Points on a hilly landscape, in no order, each with its height.
From any point a ball takes the steepest step (drop divided by distance) to one of its 3 nearest points. It stops when none of these is lower. Distance is the straight distance between rows; heights are no part of it.
Z129 height 504: 29.5	-1.3	17.8	27.0	17.3	24.0	8.6	21.3
Z617 height 321: 17.7	1.2	-30.2	5.1	-20.7	-7.2	-4.7	26.2
Z914 height 117: 25.0	-17.4	5.8	1.2	-58.9	7.9	5.0	5.9
Z66 height 275: 4.9	-27.1	53.5	19.2	16.6	22.2	-18.9	-21.0
Z468 height 293: -41.7	24.0	-29.5	-20.4	13.1	-20.7	27.4	-3.9
Z664 height 379: -0.6	2.6	35.4	-5.5	17.9	7.8	11.1	-23.9
Z681 height 68: -14.4	-7.4	47.0	23.6	12.9	0.5	-2.7	-31.7
Z454 height 653: 7.8	7.9	-60.2	-28.9	-21.7	-13.3	-19.0	-1.1
Z272 height 558: 23.4	-3.5	31.1	10.6	25.5	24.7	-4.4	-15.3
Z285 height 236: -28.3	6.2	1.7	28.6	28.5	-19.5	-7.2	-21.6
Z508 height 81: -16.4	15.7	1.0	-30.7	8.1	-10.9	14.3	-1.1
Z911 height 295: -31.8	14.5	-16.0	-38.3	0.6	-17.2	22.1	2.4
Z456 height 312: -29.9	23.8	-28.0	9.6	32.7	-22.2	-0.5	-27.3
Z730 height 334: -31.6	23.8	-30.7	-7.6	25.6	-19.0	14.4	-19.0
Z438 height 413: 1.0	7.2	0.5	-41.7	11.4	-8.8	9.8	5.5
Z476 height 456: -22.8	21.0	-34.5	-10.2	45.5	-33.5	-13.6	-41.8
Z23 height 270: 13.7	-3.0	-9.5	17.1	-30.0	-0.2	-3.7	28.4
Z170 height 271: -31.6	17.4	-16.6	18.3	27.0	-21.7	7.3	-19.5
Z894 height 80: 17.7	1.9	-13.4	7.1	2.4	6.5	-8.8	31.1
Z496 height 415: 21.5	-1.0	9.6	27.1	3.5	24.0	3.1	33.2
Z735 height 611: 32.4	4.1	11.3	7.0	26.0	18.5	0.8	10.7
Z323 height 335: -16.0	6.1	20.1	-3.3	15.8	1.0	22.9	-20.1
Z85 height 193: 1.5	-3.7	-29.0	-8.2	-59.5	3.4	14.3	-7.7
Z804 height 371: 16.5	-6.1	13.9	18.3	-25.5	17.9	8.0	36.7
Z135 height 140: -27.0	-35.0	56.4	36.9	22.3	14.2	-28.5	-10.1
Z220 height 669: 13.4	3.0	-9.3	-35.3	12.2	-1.5	-4.2	13.9
Z956 height 214: -30.2	-12.7	35.0	42.1	16.2	-7.3	-21.2	-13.0
Z160 height 286: 48.9	-31.6	33.3	3.3	-47.3	26.7	-8.0	11.1
Z155 height 395: 14.6	2.3	-37.1	-3.7	-17.3	-6.0	-6.9	19.1
Z64 height 561: 1.3	4.8	-6.7	-47.8	9.0	-3.8	-1.1	7.0
Z611 height 304: 20.4	-2.9	-3.9	13.9	-4.0	10.5	3.4	36.7
Z592 height 634: 5.2	1.1	-40.0	-48.2	-8.4	-10.9	-13.6	1.5
Z448 height 25: -26.1	-8.9	24.0	43.4	32.8	-11.6	-30.1	-6.9
Z619 height 620: 35.7	-3.6	24.1	34.8	30.4	35.7	2.3	6.9
Z428 height 462: 18.9	4.5	-41.2	-13.4	-26.5	-8.8	-13.5	11.4
Z161 height 297: -23.2	13.5	7.1	-11.5	9.9	-7.4	26.6	-7.7
Z798 height 606: 24.1	4.4	-22.7	-19.0	-0.2	-4.3	-8.3	23.5
Z937 height 178: 26.0	-21.0	37.7	8.2	-43.3	22.2	0.4	22.1
Z781 height 300: 2.4	-18.6	50.2	19.5	14.9	16.5	-12.8	-21.4
Z952 height 57: 22.6	-20.7	16.7	2.3	-52.3	12.7	1.4	9.3
Z373 height 170: -0.4	5.7	-51.0	-1.0	-53.4	1.2	6.5	-6.2
Z687 height 246: -32.1	16.6	-6.8	-22.1	8.3	-16.0	30.0	-2.3
Z118 height 218: 10.9	-10.6	-20.2	9.3	-36.2	-4.6	-1.8	22.3
Z869 height 296: -21.2	4.9	-10.6	9.5	37.2	-32.6	-22.8	-27.3
Z551 height 142: 12.4	-10.2	-0.9	2.3	-54.8	2.9	6.7	7.0
Z461 height 429: 6.4	-5.4	42.5	3.2	21.2	14.1	5.3	-25.1
Z851 height 725: 20.1	3.2	2.6	-17.4	22.5	6.2	3.5	6.4
Z287 height 77: 2.8	15.3	-70.1	-10.4	-46.6	1.8	4.4	-14.7
Z586 height 195: -27.9	-6.0	22.0	26.8	17.0	-7.5	-2.3	-22.8
Z158 height 673: -12.2	5.4	-25.2	-57.5	-5.8	-16.5	-5.5	7.7
Z584 height 571: 11.8	1.5	-40.2	-30.7	-5.9	-9.1	-14.2	9.8
Z105 height 301: -32.4	23.2	-24.5	8.3	20.4	-18.2	17.9	-18.7
Z414 height 303: 12.0	-14.1	38.9	25.9	-17.4	24.7	8.7	34.3
Z377 height 302: -4.2	8.6	13.1	-26.2	16.8	1.3	13.5	-3.8
Z673 height 24: -20.5	-23.5	55.5	29.6	14.6	11.0	-21.7	-16.2

For each start below, name the point where the ball stops.
Z272 => Z673
Z461 => Z673
Z619 => Z894
Z155 => Z118
Z851 => Z508
Z285 => Z673
Z414 => Z952
Z468 => Z508
Z428 => Z118

Call two points neighbours if one is among the 3 nearest of the other. Go from one point of each pair to the other, from neighbour to neighbour, staying as low as possible. Name the highest point that can't be avoided.
Z287 and Z673 => Z735
Z448 and Z673 => Z586
Z894 and Z952 => Z611
Z287 and Z952 => Z85
Z508 and Z673 => Z730

Write out the way that a ball takes from each point below.
Z105 => Z170 > Z285 > Z586 > Z681 > Z673
Z798 => Z155 > Z617 > Z118
Z584 => Z428 > Z617 > Z118
Z869 => Z285 > Z586 > Z681 > Z673
Z456 => Z170 > Z285 > Z586 > Z681 > Z673
Z64 => Z438 > Z508
